Each scene shows the same named points in several views. A view is turned or mirrored, and shifted as a whole, has a little noise and may leave points out.
In the rows, 128 means zero.

Scene 1
View 1
J897: [138  93 113 108 110  93 120 138 135 112 120 115 158  76 158 106 126 134
 101 122 102 147 139 108 112 147 125 105 111 112 113  91 160 123 150 119
 122 117 101 145 121 132 120 126  97 107 131 136 118 128 147 127 149 137
 127 119 109 142 118 165 126  92 134]
J29: [126  86 114 119 109 106 122 129 119  82 143 115 150  93 153 122 127 147
 150 106 121 140 134 116 131 142 146 107 118  92  95  97 138 118 143 128
 128 121 102 150 103 136 143 123  88  99 112 107 113 135 137 137 163 125
 133 129 125 107 139 143 137 108 127]
J322: [123  91 125 120 131  76 126 134 133  93 139 111 127  82 159 139 123 121
 137 121  94 132 128  95  82 146 137 114 144 110 120  84 146 133 131 116
 111 120 116 159 137 120 117 113 100 109 140 111 121 135 145 119 148 160
 129 126 113  95 138 167 120 100 138]
J434: [136  83 101 102  90 102 117 138 131 111 114 118 176  76 160  84 123 145
  87 127 116 150 151 124 134 155 126  95  90 110 104 103 169 113 161 125
 134 128  91 139 107 136 137 131  86 104 113 152 118 129 145 145 154 113
 127 110 108 164 116 155 132  89 127]
J490: [125  83 113 110 109  86 117 133 130  99 119 112 157  74 159 112 116 132
 111 129 111 140 145 113 105 158 135  97 120 113 105  93 157 120 148 122
 128 132 104 155 128 119 141 116  91 107 117 137 123 141 145 148 150 139
 128 113 114 123 136 161 118  94 132]
J516: [132  86 107 112  85  74 125 138 141 105 149 100 143  74 154 106 121 130
 121 128  91 131 140 106 123 142 104 115 116 104 127  98 158 121 144 114
 109  98 112 138 110 137 127 116 115 116 157 121 121 125 141 120 161 110
 149 118 100 128 108 157 136 106 119]
J999: [128  95 128 116 136  93 124 134 130  98 134 118 133  85 160 140 126 126
 132 113 100 138 124 103  83 141 143 115 139 110 115  83 145 133 133 118
 115 120 110 161 133 124 113 118  95 104 132 112 116 133 153 114 146 163
 123 134 118 101 134 167 122  97 148]
J718: [127  78 104 115  78  64 124 137 139  98 152  92 147  70 151 106 117 130
 128 135  97 121 153 105 127 151 108 110 120 100 122 103 157 120 143 118
 116 110 114 142 109 128 145 112 114 118 152 124 125 133 134 143 164 102
 158 108 102 116 118 149 132 111 107]
J285: [121  80 120 115 108  64 121 133 135  94 138  98 135  72 156 129 113 124
 129 135  94 124 147  98  94 155 125 111 137 111 115  91 151 123 135 117
 114 123 116 156 137 113 136 107 107 118 138 126 127 140 140 139 150 140
 145 112 108  95 138 163 112 102 126]
J770: [140  92 105 115  86 108 129 136 132 104 162 111 146  89 151  95 134 145
 126 105 100 141 125 121 149 125 112 121 102  88 122 105 150 118 146 118
 107  89 102 127  88 160 117 133 112 104 155 103 113 108 142 105 165  98
 146 135 106 142  90 145 158 111 123]
J142: [105  60 108 114  83  50 117 135 131  80 133  86 154  69 151 119 103 128
 137 142 110 111 172 103 118 171 130  97 131 107 101 103 151 112 144 125
 130 140 119 161 123 103 182  99  97 118 113 139 133 163 125 182 156 119
 154  92 114  89 158 148 110 109 105]
J914: [127  86 115 115 100  75 122 137 132  93 148 101 139  78 155 118 120 129
 136 124  96 128 140 106 114 146 123 115 130 102 119  94 150 122 138 118
 114 112 112 148 118 130 134 113 108 112 145 115 121 131 138 130 161 124
 144 121 110 109 126 156 132 105 121]
J43: [120  73 104 121  73  58 130 138 136  85 179  83 135  76 145 109 117 132
 156 127  92 109 148 102 137 143 100 119 128  93 128 109 144 121 135 117
 103  95 121 137 100 134 151 106 126 121 167 104 126 133 121 137 169  90
 173 111 102  91 117 146 139 123  95]
View 2
J29: [138 113 125 146 111  82 159 128 135 113 128  83 168 145 123 106 126  64
 110 160 118 118 121 142 115 118 132 117 108 120 171 142 110 109 120 127
  94 104 108 104 101  96 114  97 124 155 103 192 133 148 122 108 164 143
 174 113 109 144 107 130 160 122  94]
J914: [135 127 129 137 119 101 158 122 161 112 116 112 157 140 112 138 149  67
 111 166 118 121 126 141 114 139 130  99  98 125 161 137 103 109 117 148
  97 104 108 114 102  98 105  94 133 147 103 167 135 136 137 121 148 143
 165 121 101 123 130 120 144 122 111]
J43: [134 132 145 137 129  99 155 140 168 111 117 123 169 131 113 154 147  41
 125 174 130 127 134 126  94 152 120  87  77 116 159 117  82 106  96 166
  99 109 117 126 135 119  85  88 147 157  95 169 164 145 161 126 168 131
 146 109  83 134 139 126 127 144 113]
J516: [142 139 130 143 121 105 156 130 162 108 114 127 155 135 125 138 150  70
 119 172 129 120 122 134 125 155 124  89  98 126 157 129  96 121 117 157
 105  96  99 117 108 114 103  79 145 144  94 167 144 127 132 125 138 149
 157 128  89 119 137 114 137 124 109]
J897: [151 130 125 149 111 104 149 117 148 108 112 119 144 142 131 115 150  89
 108 166 121 111 120 146 143 142 141 102 125 126 162 149 115 129 127 137
 111  89  91 106  82  99 119  83 134 137  99 166 124 123 115 114 127 153
 170 132 100 113 133 111 158 109  99]
J490: [147 121 126 144 109 103 149 113 152 113 116 108 150 143 115 121 148  81
 100 163 105 118 123 150 130 131 145 112 118 127 154 150 120 109 120 130
 103 103 109 108  80  81 116  98 124 145 106 163 118 136 132 108 137 136
 175 118 112 115 131 116 156 109 105]
J322: [132 120 114 131 112 110 157 100 166 117 116 105 148 141 102 135 159  81
  97 160 100 129 122 153 118 130 144 111 107 146 154 143 121  95 137 139
  96 106 108 108  80  73 118 109 112 142 113 159 110 132 136 117 137 143
 176 128 121 109 122 118 144 108 120]
J142: [153 122 157 146 120 101 132 129 147 120 113 109 160 146 110 141 154  58
 104 176  96 112 131 145 106 118 153 124 110 104 141 151 106 101  68 128
 113 118 140 124  99  69  84 102 133 163 104 144 134 158 167  96 160  99
 162  69 100 119 152 118 147 122 100]
J285: [136 123 130 135 114 111 151 110 165 117 112 117 153 140 103 145 160  72
  99 168 101 122 125 148 111 137 142 105 102 134 149 140 111  99 115 146
  98 109 118 116  95  77 104 104 124 146 109 152 124 136 152 115 142 129
 169 116 108 111 135 116 141 116 117]
J770: [144 139 129 156 113  87 165 144 142  99 126 111 161 135 146 111 129  68
 132 166 154 114 120 124 134 156 112  91 105 118 178 125  89 137 130 152
 104  86  82 108 115 146 116  65 149 143  88 200 155 128 106 122 149 170
 157 143  76 141 117 121 153 131  89]
J434: [169 138 146 169 109  94 141 134 128 105 116 118 147 143 151 101 137  89
 114 172 128  98 116 139 156 139 142 108 136 106 160 156 108 146 105 126
 124  88  95 109  79 108 112  68 146 141  90 171 133 131 109  98 129 142
 165 116  85 120 140 102 167 111  75]
J999: [126 114 107 132 109 105 163 100 160 115 119 102 150 144 103 125 151  80
  99 155 104 129 122 152 119 131 138 109 108 149 162 144 121  98 152 137
  84 101 103 103  84  78 127 109 108 140 113 171 108 130 126 122 137 152
 178 141 123 114 109 119 148 107 121]
J718: [149 140 146 143 124 108 146 133 161 110 112 132 153 134 122 146 159  64
 119 176 123 116 127 135 119 155 129  91 102 115 147 133  90 122  94 157
 115 105 112 123 109 110  93  78 148 148  96 155 148 135 147 119 142 133
 154 111  85 112 154 114 138 127 109]
View 3
J322: [145  95 103 120 144 128  74 152 133 120 126 152 120 124 174 121 107  87
 144 139 161 106  93 162 139 118 184 149 130 142 135 127 116 127 123 151
  95 109 118 153 136 127 164 101 143 106  88 144 153 100 143 116 120 101
 105 135 108 167  98 107 155 115 111]
J490: [135  93  99 112 134 133  89 151 132 114 139 162 124 110 162 118 105 100
 150 145 161  92  94 152 146 137 181 149 126 135 121 126 121 126 127 124
 100 118 121 147 129 150 137 111 143 121 108 129 159 113 130 108 120  98
  91 118 123 153 115 107 153 108  97]
J43: [156 101 116 154 144 136 107 104 123  80 146 147 122 151 146 114 103  73
 158 165 171 105  86 146 193  90 151 152 165 107 109  98 131 126 125 107
 117  86 124 182 122 139 176 114 133 134 114 163 186 156 159  97 126  79
 109 138 126 142  98  77 156 137  87]
J29: [150  84 108 114 129 104  97 166 131  99 158 159 134 115 157 150 109 115
 129 152 175  98  92 141 172 119 171 152 137 119 116 118 120 123 149 116
 106 113 120 173 150 136 143 121 158 123 118 139 170 117 143 114 118  89
  79 119 133 166 122 100 163 114  79]
J142: [123  80 111 115 163 135  94 107 128  67 173 173 111 119 163 104  91 109
 167 154 189  94  85 155 156 130 211 162 110 131 105 135 134 136 131 104
  97  94 119 161 107 197 170 149 156 131 117 129 168 142 166  81 132  86
  73 110 136 155 125  82 159 100  75]
J718: [141 105 107 137 138 147 113 107 124  95 139 153 121 133 145  99 100  73
 167 160 158  91  94 143 172 117 159 152 153 119 104 106 133 125 110  99
 111 103 128 155 111 155 149 109 128 139 115 147 176 146 136  99 120  89
 104 125 130 129 107  90 151 123  97]
J285: [137  95 104 122 148 137  85 129 130 105 137 157 121 127 165 106 101  82
 160 146 165  99  90 161 146 119 185 154 130 137 121 129 127 130 118 131
  99 105 122 155 119 151 163 111 140 117  99 145 159 118 147 102 125  94
 100 128 116 156 102  95 154 112 102]
J434: [128  98  99 104 112 134 122 148 127 111 145 168 132 100 142 117 106 100
 152 155 153  77 107 127 164 154 155 144 139 126  99 114 133 118 127  86
 110 128 133 137 125 158  98 112 140 147 134 114 167 130  99 111 108  92
  76 106 144 128 138 106 148 108  85]
J999: [145  91  99 115 136 123  76 168 131 129 125 152 124 116 170 131 109  88
 139 141 162 103  94 159 136 124 183 150 129 143 138 127 116 126 129 151
  97 117 117 152 144 122 150  98 146 105  93 138 153  94 135 120 116 103
 101 131 109 168 103 115 156 112 108]
J770: [161 111 104 137 108 113 123 153 122 113 128 142 141 127 137 138 114  82
 131 165 146  97 103 126 193 110 119 138 179 105 112  89 122 115 132  99
 122 117 131 170 150 108 125  92 136 144 124 153 181 138 118 124 109  86
 105 130 132 134 118 100 156 138  93]
J897: [133  99  97 115 120 137 101 152 130 124 128 158 126 110 155 115 109  90
 150 149 152  88 102 143 152 141 161 142 137 135 115 118 126 122 118 112
 104 124 127 137 131 141 117 100 136 130 114 128 159 116 111 117 112 100
  91 119 127 139 119 111 150 111  98]
View 4
J322: [134 179 147 169 124 137 127 101 170 129  88 101 133  99 109 168 165 106
 100 127 116 130 143 125 180 135 109  83 185 133 137 144 122 114 112 119
 155  88 127 144 154 141  79 146 140 139 140 136 152 139 126 106  71 139
 143 158 137 138 116 120 136 109  87]
J29: [133 144 127 169 145 138 129 101 158 143  95  84 123  95 107 157 145  87
  91 160 108 145 134 138 152 136 147 104 153 122 131 125 156 116 109 103
 146 120 121 138 117 118  72 146 151 128 151 149 162 122 136 102 106 143
 149 148 118 124 138 106 140 131  89]
J718: [123 118 113 139 143 116 141  97 130 125 112  76 130 107 105 154 139 113
  81 171  92 117 157 129 154  97 126 115 167 134 148 159 142 117 155 130
 164  87 125 124 135 115  96 159 141 134 112 125 145 159 128 137  84 123
 116 161 117 133 124 106 150 110  72]
J490: [138 151 129 179 140 136 118 115 146 132 107 105 137  94 106 158 162 108
 102 140 103 110 144 134 156 131 122 103 171 120 130 141 145 108 120 108
 154  96 121 138 140 127  86 155 147 136 136 145 163 128 121 109  79 126
 134 147 132 127 119 109 147 122  83]
J142: [126 118 104 193 140 113 118  90 150 140  98  69 124  72  87 174 158 126
  92 162  81  94 134 149 142 126 123 106 170 123 162 134 160 114 133 102
 150 105 124 143 133 109  77 157 152 121  85 122 161 134 134 121 100 115
  83 175 142 120 130 100 145 112  48]
J914: [126 142 128 153 138 125 138  97 155 130  98  83 128 104 109 159 147 103
  88 155 102 132 147 129 165 117 125 101 169 133 140 146 136 117 130 119
 157  93 126 135 138 125  87 150 145 132 131 134 150 145 131 121  83 134
 134 156 123 132 125 109 141 115  85]
J285: [131 155 132 170 130 123 127  99 159 129  93  90 130  95 100 168 162 113
  96 143  99 117 143 131 167 123 114  93 183 135 147 146 131 114 127 116
 158  88 128 140 149 130  83 150 144 135 117 128 148 145 129 119  75 128
 122 162 138 133 120 114 142 106  73]
J43: [110 118 109 124 140 112 154  72 158 130  92  50 112 114 101 163 128 106
  65 183  94 146 152 129 162  98 136 100 168 144 162 146 137 130 146 130
 163  92 134 132 123 119  87 148 142 123 114 122 133 161 144 137 102 144
 116 178 114 132 135 101 139 103  74]
J434: [144 115 116 160 159 134 123 127 108 125 133 103 146  98 110 138 145  98
 101 166  94 104 152 137 135 119 143 138 144 109 115 147 164 104 142 106
 162 110 114 118 124 105 103 169 149 137 142 156 173 131 111 116  81 112
 138 128 114 118 128 100 160 145  89]
J770: [128 128 127 113 155 136 152 103 136 129 110  84 127 132 124 134 117  76
  74 181 114 160 160 122 158 102 154 120 150 136 126 149 142 123 138 126
 164 102 124 118 117 115  99 153 140 134 171 147 144 152 129 123  91 147
 171 137  94 132 134 103 148 133 108]
J897: [141 144 132 160 144 138 125 119 131 124 120 107 142 103 110 148 153 101
 100 147 105 112 150 129 157 120 130 117 166 122 119 151 143 104 131 113
 162  95 119 127 140 120 100 159 142 143 145 149 166 136 113 116  71 121
 149 135 121 129 118 108 155 128  94]
J516: [127 133 123 131 145 123 145 100 136 123 110  82 132 119 114 149 136 100
  79 165 103 132 156 124 161 104 132 114 170 136 136 157 134 119 145 129
 165  91 127 125 136 121 100 153 138 137 136 133 143 160 126 130  77 131
 141 153 112 136 122 106 149 117  88]
View 5
J285: [123  98 107 135 121 121 129 110  76 158 146 169 155 105 140 141 127 147
 149 148 116 118 159 154 122 147 128 130 128 153 139 115 147 122 158 120
 139 125  84 124 115 143 123 104 111 138 154 139  98  90 142 120 100 125
 128 133  82 118 138  97 149 114 144]
J914: [114 107 101 152 132 120 133 114  81 142 133 152 151 118 132 134 125 132
 128 147 111 124 160 144 121 149 133 126 135 126 130 114 139 117 142 125
 128 132 103 121 128 151 120 113 118 138 162 142 110  97 146 125 119 133
 126 134 102 135 125  85 133 114 144]
J490: [125  90 108 131 115 117 134 104  79 149 140 145 149 106 140 129 121 158
 138 137 127 131 146 160 128 147 123 136 134 146 131 120 147 112 140 129
 139 125 103 124 123 153 130 119 118 138 163 134 122 110 143 122 104 120
 129 143 107 136 143  95 138 126 130]
J897: [126 105 107 136 120 110 131 104  83 150 126 135 152 100 128 115 122 158
 141 136 127 139 158 165 140 150 117 137 137 136 135 113 136 115 127 133
 138 130 113 118 122 157 134 132 133 138 152 133 133 113 127 121 114 118
 127 143 125 144 142  81 136 123 124]
J29: [119  90 106 148 115 122 132 116  73 125 130 138 136 132 143 138 105 138
  98 135 130 133 131 143 113 151 127 129 144 131 105 118 146  94 128 129
 128 132 115 129 140 151 124 123 104 132 178 129 122 108 173 125 119 127
 129 148 119 146 131  91 117 138 144]
J718: [111 122  89 168 157 119 138 113  85 147 147 161 161 100 123 116 136 131
 135 147 102 112 170 152 121 160 128 138 135 109 138 110 145 132 132 136
 126 113 108 120 118 165 121 107 124 133 163 161 111  94 134 132 130 147
 127 122 110 147 112  74 130 110 131]
J142: [128  83  96 153 149 134 149 121  79 146 191 186 163  91 145 122 125 147
 121 141 115 108 135 153  95 158 122 153 130 131 121 126 175 122 141 129
 139  86  97 134 108 176 121  91  87 123 179 161 100 110 162 139 101 149
 127 117  91 149 122  91 131 131 132]
J999: [124  93 113 124  99 110 124 104  77 154 119 140 141 122 142 151 119 150
 137 148 130 138 155 151 126 139 129 119 134 161 130 116 135 106 155 117
 135 147  91 120 131 130 126 119 122 145 159 121 113  95 146 113 101 107
 126 152  89 115 151 105 146 117 146]
J770: [102 136  94 168 139 110 126 117  81 127  97 117 141 133 119 125 121 119
 109 146 110 137 167 138 136 155 131 121 148  96 121 105 121 109 112 139
 110 151 133 117 149 149 120 136 143 136 164 138 136  98 139 121 151 129
 128 147 143 153 116  68 111 111 140]
J322: [121  95 110 131 106 114 124 108  74 153 127 152 143 119 141 153 123 143
 143 150 123 128 158 147 124 140 133 123 135 160 134 114 139 113 158 114
 136 142  82 121 128 130 124 113 117 143 155 127 104  89 146 119 101 115
 128 143  80 114 142 103 150 114 151]
J516: [111 126  94 161 143 113 130 113  81 145 126 148 152 112 125 121 131 129
 135 146 104 124 172 152 129 159 131 128 136 112 135 106 131 125 132 136
 123 132 113 118 128 153 120 119 133 139 158 150 119  93 129 124 133 134
 128 135 115 143 120  74 128 104 137]
View 6
J718: [154 114 134 142 168 131  81 111 123 128 121 113 127  99 141 132 118 132
 134 161 112 163 130 123 157 113 150 133  96 119 119  91 125 111 134 119
 129  90  87  84 110 133 186 104 141 160 109 134 116  88 134 151 125 125
 125 114 123 137 142 110 152  97  97]
J897: [145 138 124 138 164 133 110 113 115 153 103 109 113 107 126 142 141 110
 144 161 101 147 180 119 144  95 142 117 106 103 125 110 141 125 120 141
 141  91 100 130 111 133 157 103 133 148 128 144 114  93 133 137 126 140
 116 114 122 141 141 107 155 118 102]
J914: [144 122 138 140 164 125  92 111 122 137 115 116 124 121 131 138 123 113
 144 155 114 149 144 126 150 123 147 128  99 103 129 111 139 113 135 118
 143  96  96 109 116 128 161 103 149 140 117 131 117  89 148 158 128 133
 130 125 124 142 153 114 155 106 115]
J142: [171 109 127 137 180 149  78 118 131 121 143 106 118 105 129 151 113 160
 135 183 133 177 119 103 133 116 153 131  75 137 126  99 138 144  93  89
 153 117  96  93 104 151 160 119 146 154 113 132 129  95 157 180  91 126
 147 115 120 150 163  91 144 110 113]
J43: [149 105 145 136 165 117  65 112 118 112 127 125 129 120 150 125  96 130
 141 156 122 160  99 128 160 140 159 143  92 116 119 102 129  93 154 110
 132  99  85  72 105 122 188 102 147 144 105 116 117  77 146 169 143 124
 131 117 133 147 158 128 154  89 113]
J770: [146 141 135 130 148 111  86 117  99 140  86 130 115 124 148 131 119 103
 147 157 101 145 156 130 158 122 155 132 121 103 119 120 133  86 162 155
 130  78  90 113  99 109 177  86 115 129 128 121 112  68 131 129 175 139
 106 108 146 153 144 137 168 100 103]
J516: [144 123 135 139 163 122  91 109 118 138 111 116 126 107 140 130 124 111
 139 152 105 151 144 130 160 117 145 132 104 103 119 102 129 104 146 132
 129  86  91  97 113 129 178  99 140 149 116 134 109  86 135 145 138 131
 120 116 127 139 142 119 155  99  99]
J999: [132 130 139 139 169 122 117 103 133 158 117 114 122 135 111 137 140  86
 154 149 113 134 171 127 142 115 136 109 101  81 144 122 154 119 122 126
 158 101 111 144 130 135 127 108 164 130 127 134 116  99 159 161 119 145
 131 139 111 141 156 114 155 122 126]
J434: [165 150 115 132 157 141 100 124 100 149  93 110 106  97 137 152 137 135
 136 182 101 162 186 109 138  83 146 117 108 127 117 112 133 131 109 145
 141  90  92 127  93 132 170 101 101 151 134 145 117  85 116 126 133 138
 108  97 138 149 138 102 157 117  91]
J29: [151 136 133 128 159 120  88 119 112 141 108 128 109 147 128 147 117 107
 154 171 122 145 154 118 130 131 153 122 104 102 140 136 153 118 120 129
 161 107 107 143 109 125 136 100 137 116 134 120 124  81 165 164 142 147
 128 122 137 163 173 126 162 117 130]
J490: [150 129 128 138 168 134 108 112 124 152 119 110 119 118 122 145 137 115
 146 164 114 151 168 115 136 105 142 115  97 104 132 114 145 133 106 124
 154 101 107 130 115 137 142 110 144 142 127 140 121  97 148 154 114 142
 130 121 118 145 154 103 154 119 114]

Which points are out of place in each view (at most two, in the order of its rows)? Write none if all are in place.
view 1 | J490, J718
view 2 | J322, J770
view 3 | J142
view 4 | none
view 5 | J285
view 6 | J29
